Each row is a point on a tangle of strands that fork, close into loops and nearly touch. The rows are in no order.
Two points are linked if the straight distance between their rows is under 76.3.
Z73: [ 15 -12  -5  34  14 -13 -21  11  -2  -5 -17  -2  39  -4  19   0  55 -28
   8   1 -28]
Z235: [ 12  35  36 -17  26  10  15 -12  -9   7  -4   4 -35  32  -7 -19 -30 -19
  -8  -6  12]
Z624: [  4   9 -20  30   3 -10   0  -6 -24   1 -36   8  17  -3   8   0  54  -2
  12  12 -26]
Z136: [ 17 -11 -13  11   2  17  18  17 -17  15  31   8   9  24  12 -13  13  -3
 -27  12  11]
Z306: [-26   9   8  14  -2   3   1 -35 -20   3 -33  -4  -9   5  -5   5 -16 -39
  -6  -8  -2]
Z93: [-12 -28   3  20 -11 -26 -34  -4  -3  12  31  -8  39 -16   9   4  12 -41
 -33   3   2]
Z878: [ 15  -9  33 -11  21 -16 -35 -19   4  -1 -18 -11 -23  -5  -1  18 -20 -12
   9 -11  13]
Z258: [  1 -50  20   2  -1   9   9  38   9 -13  28 -19  -7  36  46 -33   4 -13
 -18 -17 -13]
Z784: [-45 -30 -44  -2 -23 -25 -16   4 -28 -16 -24  -9  41  12   3   8  -5  14
  28   0 -22]
Z123: [ 17  16 -34   0  -9 -25 -25 -26 -32 -15 -35  15  29 -21  14  19  45   7
  30   8 -21]
Z921: [-10 -28  21   0   9  42   6  22   7  27  -7  -5  -6 -16  -1  -8 -22  23
 -31  34   8]
Z54: [-14 -10   1  10 -15   0 -17  -6   5  23  21 -11  15 -10 -13  28  19 -42
 -26 -14 -17]
Z296: [ 10  -3  -4 -23   0  18  22  39  28   7  -7   0 -19   8 -18   0   2  61
   3  14 -14]
Z307: [  7 -28  -2  17  12 -26 -19  18  34 -31   9 -17   9   2   7  23  -3   5
  32 -22  -9]
Z765: [-43  -9 -17  -4 -11  13  30  19  12  -3  23   0 -19  29 -52 -20 -24   2
  14  -9  16]
Z105: [ 32  14  32   0  10  37  14 -25  16   4 -37   1 -30  -8  34  22   3 -30
  17 -21 -13]
Z573: [-30  17   9 -10 -27   0 -12 -10 -18  22  -9  -2 -12 -14 -23 -11 -20  -8
 -44  13 -17]
Z951: [ 11 -21 -38 -11 -40 -17   8  20  -4 -27 -22  17  11   3 -20 -19  -8  31
  14   4 -26]
Z771: [ 43  -9 -16   4 -15 -34 -26   7   6 -14  15  11  41 -30   5  -3  36   1
 -13   3  -7]
Z418: [ 38  -7  12  11  15  21  22   5  22   8   0  -2 -20   0  32  11  20 -18
   6 -16 -12]
Z678: [  5  -6  32 -12  15  -2 -45 -15 -30   6  -9 -10   8  -8  25  38  35   4
 -23  18  13]
Z509: [ 25   0 -31   9 -29   8  37  20  34   1  10   8   3 -20 -13 -46  -9  10
 -14   7  -4]
Z872: [-19 -19   3  26  10  25 -10   2  11  24  23 -12   9  -5 -32 -11   8 -53
 -33  -1   2]
Z612: [ 49   5 -17  -1 -18 -13   4   4  12  -2   1  28   9 -40 -15  -1  21  18
 -15   9  -1]
Z310: [-17  18  -4 -14  -3  10  35   2  10  21  30  -8 -17   7   3   4 -29  17
 -10 -11   5]
Z660: [-15 -43  12  28   1 -12 -30  12   0   9  25 -26  43 -34  40  -9  -1 -25
 -29  17  -9]
Z719: [-12 -49  16  -6 -15  41  14  43  26  15  11  -9   1 -16  28 -10 -17  15
 -33  11   0]
Z522: [-15  63  14  32   1   8   5 -34 -13   6 -15  16 -21  -7 -45 -35   0 -33
  -1   1   0]
Z120: [-10  33  12  23   1   8   2 -34  -7  -6 -44  16 -18 -11 -42 -12 -23 -50
  20  -7   1]
Z970: [-17 -70   3   8 -24  12   2  29  -8  -1  -9 -10  13  -4  28 -17 -14  20
 -15  12  -1]
Z713: [-14 -68  12 -13 -21   4  -4  44  26 -16  41 -37  -5  24  14 -31  -9 -15
  -9 -23  -5]
Z630: [ -8  51  -3   7  14   0  20 -10  -2 -18 -10  24 -36  21 -42 -13 -21  28
  29  -3   5]
Z225: [ 17  17  -5  16  24 -41 -38  -7 -14   5  21  -3  32 -24  10 -20  15 -17
 -22  28  15]
Z151: [ 26   1   8 -33 -24  15  36  42  33  10  13   4 -18  11  12  -8   9  48
 -16  -4 -22]
Z170: [-18 -33   2 -13   0  39  28  26   4   2   5   4 -12  28 -22  -5 -29  12
  -5  -9  22]
Z133: [  6  50   0   9   7  -5  12 -24 -25  -5 -26  14 -26  13 -25 -18   0   6
   8   8  -9]
Z901: [ 20   7   6 -18 -37   8  28  -8   1   5  -6  14 -16 -12  27   3 -34  -4
 -18 -22 -17]
Z618: [ 35  29 -11   1  19 -15 -25 -18 -16 -13 -16  18  -3  -2   0  30  40  28
  20  19  22]
Z14: [ 22  -4   8  11  29   7  24  11  19  13  26   2   0   8  -2  -5   1 -16
  -6  -9  15]
Z199: [ 25 -40 -10  16  10 -15  -6  11 -21 -24 -27  23  29 -10  16   1 -11  12
  25  14  12]
Z879: [ 19  51  43 -22  20  24  12 -24   3  -2 -27   9 -48  11  15 -11 -16  -2
  16  -9  10]
Z506: [ 21  17 -11  25  16  -2  -1 -34 -15   8 -11  19   5 -24  17  11  -8 -14
   2   7  38]
Z238: [-73 -16 -27  14  -1   9  25   8  26  15  20 -30   6  -6 -30  -3  -1 -26
   9   1  14]
Z162: [ 19  52   0  24  27  27  21 -36 -14   6  -4  21 -13 -18   5  16  18  -5
  11   8  35]
Z29: [ 12  15  10  -4  23 -42 -30 -29 -11 -22   1 -10 -15  23 -14  12 -11 -35
  20 -20   9]
Z224: [-71  25   9   0 -22  -2   6 -26 -18  18 -11   3 -22  -3 -40  -6 -31  -4
  -7   9  -3]
Z700: [  0  -5   9  -5   6 -54 -60  16  12  -6 -28 -14  48 -26  -3   0  27  -7
  31   3 -19]
Z770: [-24 -37 -21   7   5 -31 -22  36  20 -11 -15 -10  53 -38 -10 -27 -11  23
  14  23   4]
Z423: [ -3 -23 -46   1 -46   5  28  17  12 -10  34   0  17 -23  12 -31   1  -1
 -16  -5  -2]
Z976: [ 12   4  20 -13   0  -8 -19 -34 -19   2   4  -3  -1 -30  45  51   8   1
 -19  -4  15]
Z456: [-45 -14 -21  38  -4  26  24   9  11  21  16  -4  15   0 -35 -11  21 -44
  -2  -2   3]
Z74: [ 46  27 -26   5   1 -25 -39 -32 -17 -33 -10  13  12 -18  20  34  53   8
  32   1   8]
Z79: [ 28 -19  20  -4   7  20   7  14 -29   7  28  14  -5  34  22  15  20   7
 -26 -12   9]
Z2: [  7  23   1 -16 -11  49  41  22  33  34  28   3 -12  -4   0 -39 -21  14
 -45  12 -15]
Z744: [ 14  14 -19   9   3 -40  -9  -5   0   3  20  -7  17  -6   6  -1  27  -3
 -13  -3 -12]
Z738: [-51 -63 -11 -26 -24  -4   2  38  39 -24  49 -49  -7  10  10  -9 -11   5
  16 -19   2]
Z16: [ -3 -56  13  29   0 -10 -29  32 -13  -6   3  -3  47   6  36  -5  55 -20
  -3   2 -22]
Z999: [-27 -46 -51   4 -22 -40 -19  12 -19 -33  18  -9  49  12  22  20  10  12
  24  -4 -10]
Z274: [ 23   2  26  -5  26  27 -13 -24 -36   7  19  16   0  23   4  23   9 -22
 -29  -3  26]
Z907: [ 30  25  14  -4  15  -6 -27 -13 -18  -1 -28  -2 -13   5  10   9  44   2
  -7  16  11]
Z90: [-61 -69 -37 -16 -37   4   2  31  -8 -16  -6 -19  21  12 -11  -3  -1  19
  25  -1  10]
Z731: [-35  29 -12  -4   1   8  42 -13 -23  -9  26  19 -25  54 -27  19 -13  10
  34 -32   3]
Z549: [ -9 -16 -10   4  13 -53 -56  37  17 -12  -4  -6  70 -35 -10 -18  11  12
  22  20 -11]
Z207: [  1  78  54 -41   8  29   8 -28   8   9 -17   2 -57  24 -12   0  -1  14
   6  -1  -6]
Z792: [ -1 -20  51 -11  29  -5 -22  -2   1   0 -27 -34 -29  18  23  13 -10  -2
   1  -3 -10]
Z298: [  8 -33  11  -4 -18  -7  -7   8  20  -5   9 -14  -4  -8  12  20 -14  -5
   1 -19 -19]
Z759: [ 54  -1  21  -3  -4  -3 -20 -33   3 -14   2   3  -4 -37  49  33   1 -12
   1 -11  15]
Z732: [  5 -11  16   5   3  12 -10  -2  -1  22 -38  -1  -4 -27   1   8  -3  15
 -20  31   6]
Z237: [-36 -15 -52 -24 -46  -8  14  20  -1 -21   0  -1  -2  22 -26  -5  -1  36
  26 -12 -20]
Z516: [ 13 -16   2 -13   6  13  18  32  26  -7 -12  17 -12   6 -35  -4 -16  26
  16  -2  14]
Z450: [  1  37   2 -21   3  60  47  11  18  44  48   6  -6   8   7 -16 -11 -18
 -41  -2  -5]
Z427: [ -1 -26 -48   5  10 -46 -33  19  -8 -23  11  -6  57  11  -7   1  17  14
  44  -6  -9]
Z20: [-28 -79  -2 -16 -32   1 -16  44  -7 -15   8 -14  29   4  -3 -10  -5  17
   2  13  15]
Z534: [ 48  32  11   1   5   2 -19 -43  -5 -24 -14   4 -20 -28  24  15 -12 -18
  13  -3  32]
Z57: [-53 -43 -28   4  -9  -5  -1  19 -11   2 -28 -13  10  24 -14  -1   6   2
  17  13  -3]
Z412: [ 27  39   5   7  29  22  22 -21  -4 -10   1   9 -26  13  -5  26  10   5
  29  -9  19]
Z835: [ -5 -44 -25   6   0 -17 -10  28   7 -23 -16   7  38 -15  -9  -6 -34  27
  35  14  17]
Z973: [-64  10   1   9  13   6  18  -2  -1  34   7 -20 -10   4 -29  -3 -23 -15
 -17   7   9]
Z236: [ 21  33 -12  11  28 -31  -9  -8  25  -1  -4 -11 -13  -1 -13  -4  22  -5
  13  -4 -11]
Z933: [ 29   3  -5 -12  10  14  30   2 -19  -4   8  23 -10  31   3  19   5  27
   7 -12  11]
Z512: [-11  -5  13   1  12 -16 -27  -3  16   8 -30 -18  13 -34  -1  18  11  17
   7  28   0]
Z392: [ 27 -25  32  11  26  27  24  29  12   0   5  -9  -8  30  44 -15  20  -8
  -9 -11 -20]
Z416: [ 23  21  32  -8  32  47   4 -30 -16  14   8  16 -26  21  10   2 -24 -37
 -17 -15  32]
Z824: [ 14 -12 -25 -10 -49  -9  14  -2   0   3  13  17  16 -23   4   3 -27  -4
 -26  -5  -6]
Z896: [-13  17  27   6   4  35  30 -21  -5  17 -34   0 -28   6  10  10 -27 -32
  12 -17 -15]
Z397: [ -7  33 -25   8   1  -6  24  -9  10   9  28   8 -11   4 -23   4   4  23
  -9   6  11]
Z184: [ -2  18  21  -5  18  72  14 -10   2  48  51  16  -6  11 -15   7  -9 -16
 -44  -2  15]
Z420: [-36  28   5  -6   1  15  35   2  15  -5  10  18 -24  13 -53 -17 -40  18
  18 -10  20]
Z400: [  6  16  26 -13 -16   7 -21 -31 -16  23  -9 -10 -24  -1  17 -11 -27 -23
 -63  11 -19]
Z23: [  3  -3 -11  -5  18 -49 -35 -29 -21 -24   1  -3  14   2  18  32 -12  -8
  37  -7  16]
Z569: [ 26  -8  -5  14  22 -26 -28   7  30 -20  -4 -16  -4   5 -12   7  30  -4
  27 -13 -25]
Z636: [ -2  32   2 -40 -22  34  56  30  31  23  24   4  -8  23  11 -29 -14  39
 -17   4 -16]
Z277: [-23  80  18  20   8   9  16 -34 -31   3 -16  18 -37   5 -29   3  21  28
   7  15   6]
Z729: [  5  18  26 -30 -33  22   9 -19  -1  19 -10   1 -25   9  10 -13 -34 -26
 -37 -18 -36]
Z734: [-22   7 -33 -17 -27  -3  34  -1 -14 -19  12  12 -17  29 -19   8  -2  23
  17 -26 -19]
Z912: [-15  80  34 -19  -3  20   2 -34 -14  15 -19  10 -47   3 -34  11  19  28
 -17   8 -10]
Z628: [ 10  61 -12   3  23 -31  -4 -13  12   3  12  -6 -24   0 -17   4  14  29
   2  18  15]
Z333: [ 12 -21 -35  13  21 -48 -31  -5  -9 -40  -6  -2  44   6  15  -3 -15  -5
  48 -12  -1]
Z781: [ 35  10 -22   0 -21 -20   2  -6  -9 -23 -26  26   4 -23 -14 -10 -11  15
   7   6   0]
Z816: [-12  -1   1 -18 -13  19  38  -3   5  11   3  -7  -8  -2  37  14 -44   4
   8 -21  -4]
Z394: [ -8 -21  29   6  26 -37 -55   0   7   1 -18 -21  19 -25  12  24  17  -8
  22  12  -7]
Z360: [ 19  24  -3  -9  17 -42 -27 -14 -17  -3  -4   8   6  -2   4 -27 -10  15
 -19  36  24]

A fork is a point with three links, a tip a point with one. Leave the first point through the second and follow the links. Name the first fork or tip that comes.
Z660; Z93 -> Z901
Z184; Z450 -> Z133
Z29; Z23 -> Z199
Z57; Z784 -> Z792
Z16; Z73 -> Z79

A tip is a point with one link. Name the tips that can be reached along the links from each point below, in the order of the rows.
Z933 -> Z738, Z16, Z184
Z400 -> Z509, Z660, Z731, Z298, Z360
Z333 -> Z199, Z792

A piece is all that can be reached along the links. How many separate loops has the piece of each point below (a circle has one, a figure eight two, a Y none), and how many tips (points with one link)?
Z729 -> loops 0, tips 5
Z57 -> loops 0, tips 2
Z79 -> loops 1, tips 3
